Points on a hilly landscape, in no order, each with its height.
From any point a ball takes the steepest step (drop divided by distance) to one of its 6 nearest points. It stops when none of these is lower. Distance is the straight distance between rows; heights are no part of it.
rofon height 7.1: [ 91 160 106 114 138 131 104  95 114  99 118 139 135 144 137  36  11 130
 109 102]
tabi height 29.6: [102 137 111 125 142 163 106 139 102 113 140 145 126 121 189  67  92 131
 145 178]
gino height 33.0: [ 86 155 104 123 140 166 138 129  95  92 127 137 148 137 115  28   4 146
  84 122]
Lokef height 29.5: [144 112 153 122 124 136 150 117 136 133 156 105 134 140  76 187 178 125
 114 126]
nena height 19.2: [143 115 151 120 105 135 160 120 135 133 149 105 133 151  56 181 181 131
  90 120]
fuda height 27.5: [166 132 140 165 122 143 138 144 111 133 106 131  89 141 167 119 122  92
 164 140]
vonag height 33.8: [109 147 127 124 157 101  85  90 132 113 112 126 137 141 150  54  34 113
 135  98]
Mik height 23.9: [105 146  97 104 104 111 115 149 143 131 128 162 125  80 131 157 175 164
 106 112]
vila height 21.1: [163 136 145 136 103 135 146 151 137 140 134 126  91 149  90 172 184 116
 113 119]
levik height 29.8: [ 94 118 133 116 117 119 137 113 120 136 157 110 178 102  76 193 166 180
  94 105]
Bunu height 26.1: [104 138 118 107 124 115 112 136 131 137 149 139 135  88 116 175 181 150
 115 126]
miz height 26.6: [155 127 114 157 112 163 154 127  98 118 104 141 116 125 196  80  90  93
 147 152]
depek height 28.9: [126  97  99 115  78  95 148 157 169 153  86 140 144 115  73 153 160 176
  84  86]
dirir height 24.8: [160 127 149 136 126 135 140 140 133 140 140 116 101 147  95 174 176 104
 134 132]
fof height 24.7: [ 82 149 127 121 166 142  87 139 116 124 149 135 124 119 174  75 109 139
 149 181]
migas height 23.3: [ 98 141 126 122 164 130  91 132 121 123 142 130 126 119 177  87 106 122
 154 168]
Rafo height 24.5: [172 135 154 161 125 140 139 152 121 135 124 125  83 151 127 150 155  95
 153 135]
gana height 19.7: [152 131 122 125 108 130 127 144 133 135 130 142  94 119 126 169 177 125
 124 122]
guget height 34.5: [103 145 115 122 152 119  94 109 121 111 115 127 134 140 158  48  34 119
 135 120]
bado height 16.5: [148 140 101 130 106 150 129 144 120 114 125 171  92 103 181 137 162 137
 126 136]
Bazi height 41.0: [114 128 145 127 188 102  94 120 139 124 139 112 146 127 157 101  95 110
 165 137]
pelal height 45.3: [129  87 124 124  68 100 173 140 155 151  95 114 155 164  46 139 167 172
  58 105]
faru height 32.9: [127  87 135 121  68 106 178 122 144 143 108 112 155 173  43 145 166 165
  49 109]
nomad height 18.2: [131 139 111 123 124 140 115 141 117 126 140 153 102 106 172 140 155 126
 143 151]
ruvuf height 40.4: [136 125 115 134 138 138 116 126 110 123 110 129 121 134 183  80  74  97
 165 146]
tugi height 33.2: [168 125 156 160 147 128 130 135 130 137 110 112 101 156 138 124 111  84
 175 132]
duf height 22.5: [147 121 121 118  81 115 150 154 150 145 108 135 114 132  73 168 181 148
  81  98]
lolam height 21.4: [ 95 141 140 120 178 115  92 130 134 130 151 118 143 109 157 121 134 123
 161 154]
sofo height 61.8: [158 135 132 167 128 126 144 123 113 129  79 120 105 152 164  79  62  85
 165 116]
rafev height 15.9: [117 107 112 108  93 100 138 130 139 143 125 127 158 110  69 175 171 169
  84  96]
fafa height 46.8: [109 135 133 123 175 108  86 118 131 122 127 117 136 132 165  78  75 109
 161 138]
sogu height 46.1: [ 94 145 123 123 168 120  84 120 119 116 130 123 139 136 169  55  61 126
 144 146]
Mez height 20.5: [139 137 119 118 124 133 117 139 126 133 139 146 105 106 148 160 168 123
 140 136]
sute height 31.0: [127 128 127 111 128 121 120 133 131 139 147 126 130 103 106 183 177 134
 128 126]
luvur height 22.3: [114 137 124 121 154 134  96 132 122 124 137 137 121 116 176 106 119 119
 161 163]
lag height 17.3: [125 130 105 135 120 173 125 136  96 108 131 155 126 112 198  72  99 128
 135 177]
gep height 45.4: [117 129 153 121 180 117 109 123 141 128 157 108 149 113 137 154 140 116
 161 142]
fara height 23.2: [151 133 165 138 100 137 160 137 136 129 145 106 105 173  56 164 188 112
  99 126]
feso height 28.3: [154 119 161 130 121 139 152 127 140 136 150 106 117 156  68 177 179 112
 115 129]
bagos height 44.4: [133 125 142 119 157 126 116 129 134 135 149 117 132 113 125 164 155 114
 154 141]
kebil height 6.8: [137 116 161 128 191 111 116 114 152 126 150 102 157 133 131 145 117 107
 167 127]
ful height 26.9: [116 119 135 109 125 122 131 122 130 134 153 114 152 103  89 193 176 150
 109 118]
Vena height 40.5: [127 130 104 135 127 145 137 115 103 109 102 133 132 135 175  52  42 102
 144 135]
tika height 47.0: [131 122 146 130 179 109 102 124 137 130 141 111 137 122 150 128 117 102
 170 141]
zil height 17.8: [141 135 105 114  93 123 134 156 138 134 116 162  97 101 133 164 179 145
 106 106]
Zimot height 41.4: [154 137 146 150 147  88 108  85 137 130  81 128 123 158 128  84  49  96
 155  69]
guba height 28.4: [163 120 154 141 154 126 126 134 135 138 132 113 112 143 124 149 140  92
 163 139]
tubet height 6.6: [128 132  96 137 120 161 159 115  99 106 107 140 146 128 171  41  38 111
 126 144]
fila height 30.7: [169 128 151 157 138 134 127 142 125 137 119 119  91 150 140 136 131  87
 169 136]
gifip height 26.2: [116 106 143 113 116 133 151 103 125 131 159 100 169 121  70 199 164 161
 100 114]
Fisib height 37.2: [141 125 128 133 154 123 106 125 123 129 119 124 117 134 169 103  96  94
 170 143]
somu height 18.7: [136 107 135 115  92 122 157 122 136 139 135 113 144 141  55 180 176 150
  77 110]
zado height 45.1: [165 130 148 168 141 120 135 130 123 133  89 116 100 161 149 100  81  83
 176 120]
Degil height 18.4: [ 57 157  98 114 112  99 111 147 140 145 134 152 144  78 114 145 185 191
  93 103]
Vuf height 33.1: [ 79 163 103 118 140 153 115 116 105  96 126 134 139 143 121  30   8 147
  90 112]
lugu height 44.3: [149 122 144 130 164 121 112 130 135 134 135 118 121 129 141 142 133  99
 167 142]
Vev height 26.4: [165 131 175 154 127 141 146 141 140 134 143 105  96 172  78 157 170  94
 137 137]
des height 15.1: [153 132 113 147 114 159 134 135 103 120 122 152  97 118 191 118 131 110
 143 154]
fip height 17.2: [149 122 140 119  96 127 151 136 137 139 132 119 115 146  67 180 188 131
  93 116]
Sov height 21.0: [148 130 158 129  90 132 162 145 137 133 135 113 105 169  58 164 190 123
  87 118]
rasi height 18.3: [126 144 104 112 113 131 115 143 123 124 138 159 102  97 156 151 173 140
 127 136]
kezuk height 26.3: [158 127 141 132 126 134 127 141 132 138 135 123  99 131 118 172 168 106
 141 135]
Lepu height 27.7: [117  85 140 118  85 137 173  83 123 121 152  93 168 158  58 180 154 171
  68 114]
nit height 17.0: [136 109 112 112  88 105 145 143 150 148 112 134 137 119  70 175 177 159
  80  96]
Nipi height 27.6: [ 81 158  92 107 107 112 108 149 139 130 134 167 122  76 134 144 178 180
 101 118]
visi height 32.8: [ 91 133 134 110 131 118 124 123 128 136 157 116 162  89  99 187 176 162
 115 118]
vit height 20.6: [105 147 107 120 129 151 105 139 110 119 146 164 112 101 182 111 140 141
 142 165]
zel height 12.4: [165 113 163 150 182  95 114 106 154 131 117 109 134 159 124 114  85  93
 166 107]
Peda height 28.8: [129 102 167 124 163 144 155 103 149 120 174  86 165 134  91 186 143 131
 139 130]
Rov height 27.0: [153 108 165 130 160 131 139 115 149 130 158  99 141 143 100 170 150 107
 153 134]
soti height 38.3: [122 130 104 132 129 157 130 124 103 109 113 137 135 129 183  54  55 110
 143 152]
Kesa height 15.2: [ 65 166 121 113 142 125 102 137 124 138 156 144 132  85 141 135 180 162
 122 148]
rifel height 49.2: [121 131 127 128 164 110  94 113 126 121 117 125 133 135 166  74  61 108
 160 129]
zak height 21.5: [140 108 140 117  90 122 162 123 137 140 135 111 136 152  51 177 182 144
  77 114]
vof height 44.8: [135 132 120 135 148 114 108 110 124 119 100 125 124 142 166  72  54  97
 159 121]
zizep height 35.4: [114 131  99 128 132 158 135 123 102 103 116 136 142 130 168  39  30 118
 129 145]
Zepi height 4.6: [132 122  94 110  82 110 139 160 160 140  95 163 111 100 113 159 167 171
  94  89]
Dito height 4.8: [ 55 168 109 110 127 116 107 135 132 140 148 151 138  77 126 143 187 178
 103 123]
reked height 17.7: [ 69 159 126 120 163 138  91 139 119 132 155 137 119 109 165  97 144 149
 143 178]
Vokur height 30.1: [120 130 109 127 137 151 113 130 105 114 124 140 126 126 188  70  74 114
 151 163]
kanad height 34.4: [155 129 142 152 151 100 114 103 136 132  88 120 119 157 140  86  55  89
 166  96]
Mobe height 29.1: [148 126 127 144 141 127 117 123 121 130 107 122 115 138 170  96  82  91
 170 135]
gado height 39.7: [145 121 101 148 111 191 178 119  92 105 111 143 163 113 175  34  67 108
 116 164]
lef height 20.9: [ 85 158 117 114 142 130  98 140 122 129 157 146 125  95 157 133 165 146
 137 157]
Motuk height 13.9: [146 107 169 129 178 130 137 110 156 128 160  97 151 138 102 169 137 107
 156 129]
zazu height 20.4: [151 130 118 121  92 119 140 159 143 140 115 146  96 122  99 176 181 139
  99 103]
beke height 16.3: [135 103 125 114  80 112 163 131 140 142 120 118 142 145  56 168 178 158
  67 101]
bupo height 23.4: [153 128 136 123 119 127 130 141 131 139 139 127 104 124 109 178 180 118
 130 128]
kot height 37.0: [155 115 159 130 143 134 144 121 143 134 154 100 125 144  89 175 165 108
 143 136]
nuro height 10.1: [ 97 147 125 117 157 134  97 139 121 124 151 134 124 106 170 114 138 130
 151 166]
paz height 38.8: [122 114 154 116 145 136 141 110 134 129 165  96 160 116  89 196 161 137
 128 128]
pubol height 36.4: [129 147 131 131 147  88  84  68 134 115 102 134 141 143 137  71  42 108
 137  69]
sir height 8.8: [159 131 140 160 139 110 127 113 127 131  81 119 109 160 150  87  55  84
 170 104]
suda height 15.7: [139 143  91 124  97 147 139 141 126 109 121 187  93  97 185 134 164 160
 106 128]
Vosem height 27.3: [169 127 152 153 138 135 131 145 128 139 130 118  92 149 121 152 149  91
 156 139]
kek height 37.7: [149 123 148 126 143 127 124 128 135 136 148 115 121 128 117 168 159 106
 150 136]
Dep height 17.9: [142 137 111 120 108 131 122 145 127 129 129 154  97 105 149 162 172 132
 129 127]
Zet height 25.5: [131 100 140 120  77 116 174 120 143 138 121 108 144 164  45 161 175 153
  57 110]
zisin height 36.7: [149 130 131 147 148 110 116 111 126 128  93 120 117 146 157  86  59  89
 170 113]
Fur height 26.5: [ 82 164 110 112 131 141  99 147 120 122 157 163 114  92 163 121 167 158
 126 158]
gati height 25.6: [115 142 105 124 141 122 108 101 117 107 104 132 133 139 157  51  27 112
 138 116]
feno height 51.2: [135 128 138 136 170  90  92  99 139 124 107 120 139 143 154  86  59 101
 160 103]
zem height 22.2: [167 137 141 150 117 141 133 149 121 136 124 135  83 137 137 154 159 102
 142 136]
norad height 19.4: [154 136 125 133 120 138 123 145 123 134 126 142  90 119 150 156 162 110
 145 134]
gome height 47.1: [ 79 150 115 126 152 161 115 134 101 107 124 131 137 144 141  23  20 146
  99 145]
losa height 37.4: [170 124 170 168 156 125 134 135 138 135 118 105 104 173 113 130 120  84
 176 130]
lik height 29.0: [ 99 128 124 110 119 113 127 126 128 140 149 122 162  91  92 188 178 162
 106 112]
Muvaf height 46.4: [127 122 150 116 154 127 131 121 137 131 160 107 149 112 107 182 162 125
 143 134]
rim height 37.6: [157 116 161 146 185  86 108  97 155 127 118 111 146 156 133 113  77 102
 161  95]
mam height 17.6: [133 109 107 112  81 104 142 156 159 147  96 142 124 113  84 165 172 165
  84  88]
Gefa height 27.1: [134 111 148 121  88 128 174 111 134 133 137 101 139 165  44 170 179 137
  68 118]
debit height 47.2: [131  79 118 126  70  98 167 153 164 157  82 121 153 151  49 130 158 174
  68 100]
duvu height 29.7: [153 124 147 124 123 131 139 132 134 136 146 110 114 138  85 183 180 114
 119 130]
Tud height 21.6: [100 144 116 120 145 146  95 139 111 122 147 150 116 110 179  96 129 137
 149 174]
luko height 25.0: [108 146 118 110 134 127 104 135 127 130 152 141 122  90 143 154 170 137
 140 145]
Sanat height 28.1: [ 67 147  90 114 103  97 116 150 147 140 122 159 143  77 114 144 174 188
  95  99]
fafek height 49.0: [147 132 107 158 113 156 168 119 101 116  91 131 127 134 185  55  54  89
 145 138]
ditub height 21.7: [162 129 134 140 126 139 124 143 123 135 129 133  91 129 141 155 154 103
 151 139]
kob height 25.8: [145 131 131 125 135 128 116 135 127 136 139 130 110 116 140 162 160 112
 152 140]
rulil height 29.2: [111 121  98 106  91  97 126 149 150 144 111 147 143  96  88 166 172 172
  91  91]
Sode height 21.9: [137 131 111 109 103 120 123 146 135 135 131 145 109 104 113 176 181 141
 112 116]
biv height 22.1: [109 111 125 107 108 114 138 115 125 139 143 119 171 108  70 189 171 172
  86 101]
Musil height 41.3: [162 120 148 151 156 119 118 127 131 136 112 113 108 150 145 119  97  86
 176 130]
totol height 17.5: [156 137 113 128  95 136 136 154 132 129 118 161  83 115 143 164 178 134
 114 116]
Bise height 46.6: [120  91 139 129  65 103 182 127 148 139 100 109 148 186  41 126 169 164
  44 112]
pap height 28.2: [113 124 126 107 118 115 130 127 131 142 148 124 150  99  90 189 182 155
 108 114]
zup height 19.1: [ 93 147 105 105 113 110 112 141 136 138 138 149 133  81 120 163 180 165
 110 114]
sobak height 72.9: [107 106  81 118  77  97 139 169 184 145  75 158 136  82 104 134 148 187
  99  79]
Sez height 22.7: [162 135 162 144 106 137 149 151 138 135 141 114  90 167  74 163 182 114
 112 125]
rolon height 10.4: [129  99 117 112  86 106 152 132 142 145 118 124 154 130  59 172 172 164
  74  99]
Bebid height 15.4: [153 132 104 143 109 170 142 130  97 111 123 163 107 112 203  99 133 121
 130 158]
Lave height 52.3: [100 132 155 115 170 122 120 123 137 129 165 103 157 103 125 171 153 134
 146 139]
nako height 7.5: [118 139  86 110  93 120 127 153 152 122 114 180 105  88 147 151 173 168
 101 102]
Tukug height 12.1: [136 121 146 134 178 105 100 119 142 127 129 114 137 135 152 114  94 102
 170 129]
rido height 12.5: [128 139  84 111  91 128 134 156 152 117 109 184  96  86 162 142 170 174
  99 104]
puzu height 55.6: [ 93 139 115 130 147 170 111 145  95 109 137 143 135 129 173  41  59 143
 130 175]
Gari height 25.9: [146 127 133 137 142 132 112 138 124 133 129 129 105 128 159 135 131  98
 165 146]
git height 34.8: [114 136 121 124 157 131  97 130 120 121 128 130 127 125 179  78  85 113
 161 156]
Ven height 19.0: [ 55 154 122 119 126 107 119 126 125 144 149 129 162  76 105 164 184 183
  97 108]
fama height 24.0: [143 111 158 126 116 141 166 106 139 129 159  96 142 156  59 183 172 125
 104 129]
fuza height 28.0: [146 125 135 119 122 129 128 135 135 137 142 121 121 120 101 184 178 122
 126 125]
kal height 20.8: [134  92 129 117  79 111 168 115 139 141 119 109 160 156  45 163 171 166
  59 106]
Domul height 37.3: [160 120 150 152 164 104 114 113 139 132 103 114 121 158 140 106  78  88
 172 112]
fugem height 22.9: [131 101 139 116  94 128 163 100 131 131 147 101 160 146  56 184 169 152
  77 112]
Guro height 15.5: [132 138 105 130 116 159 120 136 105 117 134 164 105 105 192 113 140 131
 140 162]
fom height 48.8: [100 139 109 122 145 146 108 125 106 107 118 135 139 136 167  42  35 125
 132 148]
duzum height 18.5: [149 127 108 148 114 171 146 127  95 115 116 150 121 119 201  74  93 106
 137 163]
dipu height 17.4: [122  87 126 116  83 108 164 112 136 141 124 110 167 150  49 166 163 176
  63 102]
bebus height 23.1: [120  95 153 120 105 148 169  86 128 120 163  89 166 145  63 193 153 157
  90 121]
rupok height 19.5: [ 66 151 128 114 136 112 113 127 127 140 154 126 153  84 119 167 185 166
 114 123]
gimo height 26.0: [110 137 138 119 171 119  98 131 130 131 151 119 134 110 155 130 135 116
 165 154]
lisu height 42.5: [143 132 138 143 156  89  96  84 137 122  95 123 131 150 140  83  50  98
 154  82]
golu height 9.0: [166 118 165 144 155 131 134 130 145 135 142 105 118 159 101 155 149  91
 159 138]
Potu height 33.3: [ 98 146 100 122 139 148 118 116 106 101 119 136 140 138 153  33  19 127
 119 127]
Nefoz height 21.8: [ 86 151 128 108 142 121 108 135 129 133 157 133 134  90 137 158 175 148
 132 141]
lete height 36.5: [123 126 102 135 124 187 151 131  89 101 125 146 154 120 175  40  52 124
 122 169]
beg height 13.6: [ 97 139 103 127 139 175 146 131  95  99 124 137 157 128 140  27  16 137
  99 141]
laga height 28.5: [122 137 118 126 142 143 104 136 112 123 138 140 117 113 182 104 117 118
 163 163]
Mef height 19.6: [159 132 130 148 125 146 130 140 115 131 118 139  92 127 172 130 135  98
 158 146]
Nitur height 59.7: [166 135 166 182 136 109 139 132 123 134  81 112 100 175 130  94  73  85
 177 102]
guluz height 18.6: [153 132 123 134 128 142 117 140 113 129 126 141  98 119 174 129 136 108
 157 151]
sibis height 13.7: [119  96 147 124  68 111 189 113 137 132 116 103 149 187  42 137 170 157
  40 114]
digof height 29.3: [149 113 159 124 131 138 152 115 142 133 155 101 136 150  71 183 171 118
 122 134]
dede height 30.4: [116 137 112 128 141 147 104 132 107 116 130 136 125 122 183  79  86 118
 157 168]
gikos height 35.3: [109 142  97 123 133 146 134 112 105  99 113 136 142 139 154  37  16 117
 121 126]
kagek height 39.6: [146 115 158 138 187 104 113 113 151 130 138 108 146 140 128 133 107  98
 169 123]
rabuv height 30.8: [ 80 129 125 115 118 111 128 124 122 136 148 116 170  91  88 184 176 179
  98 105]
mive height 28.6: [108 104 140 114 111 128 149 104 124 130 160  98 175 117  70 200 163 170
  92 112]
darem height 16.6: [137 140  99 131 105 166 132 137 105 104 133 179 103 100 199 111 149 143
 120 155]
Sop height 8.9: [106  94 149 116 109 149 163  89 121 118 168  90 176 135  72 202 147 177
  92 115]
gim height 30.9: [141 125 103 146 114 174 160 120  96 111 107 140 140 123 187  50  63 103
 135 155]
zufi height 18.1: [129 111 133 112 106 122 146 115 132 140 146 109 152 120  70 192 175 151
  92 113]
Kebur height 41.6: [122 133 110 127 142 138 110 119 112 114 111 133 130 133 176  58  51 111
 153 146]
boso height 14.9: [125 144  94 111 100 131 121 150 134 119 128 173  99  91 160 148 171 154
 113 119]
zutog height 12.3: [144 130 108 141 119 158 128 133 100 118 122 153 108 115 195  96 114 111
 149 163]
taz height 29.9: [173 128 168 167 139 137 136 147 130 138 123 113  93 165 112 140 140  87
 166 136]
ruk height 27.2: [ 80 141 104 109 110  98 115 143 140 141 132 148 150  81 105 162 179 180
  99 100]
vurar height 13.8: [171 133 154 176 130 137 139 144 118 136 100 117  91 160 146 114 107  82
 173 131]
Vilu height 26.8: [138 122 150 128  76 123 174 135 142 133 127 108 122 174  45 157 189 136
  62 113]
nozam height 18.9: [144 128 124 114 100 119 135 142 137 142 130 132 120 119  87 181 181 139
 102 109]
tupu height 22.8: [150 127 160 130  96 132 166 131 138 132 145 106 114 169  53 167 187 122
  89 122]
gitab height 27.4: [126 136 125 120 140 129 104 133 126 132 147 133 118 104 151 151 155 117
 152 147]
tabal height 25.7: [163 129 142 155 135 137 125 141 115 134 115 126  93 142 162 127 121  89
 167 141]
Rato height 43.5: [138 125 132 134 161 109 101 114 130 127 117 117 127 140 162  95  78  94
 170 130]
fusu height 36.8: [102 135 105 127 139 177 134 136  93 105 128 144 147 129 164  34  39 135
 118 166]
Gof height 50.2: [109 114 159 119 157 135 138 111 138 127 169  93 171 111 102 194 154 145
 130 130]
nukug height 47.5: [ 99 140 115 122 152 135 102 124 113 112 122 130 135 137 169  46  44 122
 139 147]
Vogef height 24.6: [142 133 128 117 122 125 121 137 130 138 143 134 114 111 117 176 175 124
 131 126]
Vov height 35.2: [166 113 166 150 171 117 127 122 150 136 131 101 120 163 114 134 119  88
 170 129]
Tek height 17.1: [123 147  95 116 107 147 120 143 122 111 139 179 100  94 182 126 165 156
 119 142]
sopo height 15.6: [114  93 118 111  86 106 153 119 133 141 127 116 174 129  57 176 163 177
  72  96]
zalaz height 42.9: [160 113 160 141 176 114 122 119 148 134 137 102 132 150 118 144 121  93
 170 127]
sevaf height 12.6: [134 110 166 126 180 126 137 112 151 124 165  96 159 132 109 171 135 117
 154 133]
Gos height 12.7: [138 119 155 134 193  92 103 106 150 122 128 111 151 143 144 110  89 102
 168 115]
bated height 41.9: [151 118 145 143 169 102 108 114 140 128 112 112 126 148 146 106  86  90
 173 121]
Sugud height 29.4: [128  96 147 121  75 124 182 103 134 129 131  99 148 176  46 159 173 154
  52 114]
fuga height 48.1: [ 88 129  87 108  89  94 123 157 161 141 105 161 140  77 106 147 165 185
  96  87]
temi height 15.0: [124 143 102 126 128 130 123 100 113 107  98 131 131 140 160  46  24 105
 135 113]
kan height 42.0: [160 112 161 146 177 108 116 115 146 139 124 110 127 152 129 125 103  89
 175 125]
nugok height 37.5: [ 80 151 119 122 153 159  94 144 110 120 152 150 118 119 178  73 112 150
 138 185]
Zigu height 26.7: [134 135 125 123 146 132 103 133 123 129 136 137 114 114 168 128 133 112
 163 154]
kobad height 14.4: [ 85 151 132 117 167 131  90 133 125 131 154 133 127 110 167 108 136 134
 152 169]
pekos height 22.0: [126 120 116 108  98 107 131 137 139 141 126 131 139 107  86 184 178 153
  94 102]
Lote height 24.9: [ 99 152  89 104 104 125 115 150 138 126 133 174 111  82 150 140 173 172
 107 121]
Laru height 19.3: [158 133 128 127  93 129 139 159 138 137 120 140  89 129 106 175 181 131
 107 113]
vegi height 28.7: [127 128  95 136 121 175 163 122  94 104 113 140 156 125 167  33  36 114
 116 151]
Zeki height 72.8: [151 131 120 161 125 138 143 123 107 125  84 125 111 146 180  76  63  86
 163 132]
fabe height 34.7: [137 117 142 114 126 125 134 122 134 134 154 111 140 117  89 188 176 129
 123 126]
disap height 31.6: [ 87 127 110 108 106  96 122 134 133 142 131 129 162  88  90 173 175 182
  93  92]
diben height 40.2: [109 135 108 127 144 156 113 135 102 110 126 137 132 129 180  53  61 125
 141 166]
peg height 23.0: [106 158 112 119 139 111  92  81 122 104 108 139 131 143 139  46  21 120
 121  87]
Redi height 8.0: [157 129 126 152 131 143 130 133 112 127 108 134 103 131 182 101 103  92
 166 147]
vime height 25.3: [101 114 103 110  91  92 127 149 149 147 115 141 157  93  87 162 170 180
  88  86]
Sofef height 50.3: [137 128 114 141 136 130 125 115 114 120  99 126 123 139 175  71  52  95
 161 129]
Let height 30.6: [133 108 156 116 134 140 148 107 135 128 166  96 151 133  76 194 168 134
 119 130]
Baso height 43.1: [165 137 165 189 128 128 145 144 114 134  90 114  96 171 142  99  89  81
 175 119]
bafa height 16.2: [141 139  99 119  97 134 132 152 134 122 123 172  91  99 159 152 172 148
 112 118]
Mebe height 43.6: [134 142 120 137 137 103 110  84 130 116  89 129 128 146 150  66  37  98
 147  90]
Zogu height 22.6: [115  89 134 112  92 127 165  95 121 128 146 100 177 143  58 188 154 180
  69 107]
favat height 21.3: [162 132 129 162 116 152 138 136 105 128 109 142  93 133 183 112 121  92
 158 149]
zag height 46.9: [103 127  80 111  86  99 129 160 170 139  97 163 130  80 117 143 165 184
  96  83]
pob height 22.4: [ 65 164 126 121 155 151  93 143 117 132 155 150 119 115 171  84 139 155
 136 183]
didug height 42.2: [ 85 144 106 125 146 165 120 138  99 108 125 137 144 137 152  28  25 142
 111 151]
tazu height 41.5: [126 124 146 128 184  96  90 112 143 126 126 115 146 135 155  97  83 105
 164 121]
nakiz height 44.2: [172 115 166 162 164 112 128 125 146 138 113 106 116 171 118 121 105  85
 175 120]
lok height 16.4: [125 138  99 105  95 114 126 154 145 135 119 163 110  93 127 164 176 160
 104 104]
sedaz height 35.0: [118  80 134 126  67 112 187  99 130 128 118 101 160 183  52 144 158 173
  45 114]
gede height 41.1: [131 128 119 131 150 122 110 119 122 119 109 125 124 135 174  81  66  99
 164 140]
rozi height 55.1: [ 87 147 121 125 160 142  93 136 112 119 136 132 130 134 172  47  68 134
 137 167]
lizo height 36.6: [135 113 161 120 155 134 143 112 143 129 164  98 151 126  91 186 157 120
 139 135]
sot height 46.5: [168 119 159 170 157 106 126 122 139 134  96 111 108 172 126 105  82  83
 177 106]
Venit height 23.5: [138 104 149 117 110 139 162 104 134 131 156  94 149 147  57 187 173 139
  93 122]
rivop height 41.7: [163 135 153 164 145  95 119 103 136 133  77 116 115 169 124  87  56  90
 162  87]
Suga height 11.9: [140 115 136 115 104 124 148 127 137 138 140 115 131 129  70 186 180 135
 102 114]
temep height 25.4: [132 130 119 133 143 140 108 136 114 123 127 137 112 119 181 107 111 105
 163 155]
Nomo height 38.9: [139 135 116 140 129 118 129 102 114 115  86 125 122 142 160  64  35  95
 154 110]
bikop height 18.0: [158 137 119 135 108 143 131 148 120 129 126 155  85 119 158 156 165 121
 131 128]
Gupo height 60.0: [ 82 142 118 127 155 163 107 143 101 111 132 135 134 138 162  34  46 145
 118 167]
befet height 34.2: [101 137 138 111 151 121 115 125 131 131 161 114 150  95 119 173 169 137
 134 137]
muf height 21.2: [117 134 110 128 131 165 115 136  99 111 136 147 124 115 194  72  93 129
 145 174]

Call two points neighbours if one is among the 6 nearest of the other. Go from one point of each pair to the other, from neighbour to neighbour, staying as low as possible. Name the highest point that can't be avoided.
sibis / tubet -> gim
nuro / Suga -> vit
rolon / Suga -> somu
sibis / Suga -> kal
Zepi / Redi -> Mef
Suga / golu -> Vev
zutog / nako -> darem
Zepi / kebil -> Rov
Sop / Redi -> Zogu
beg / temi -> Vuf
sir / vurar -> zisin
nuro / vurar -> tabal
nako / rolon -> mam
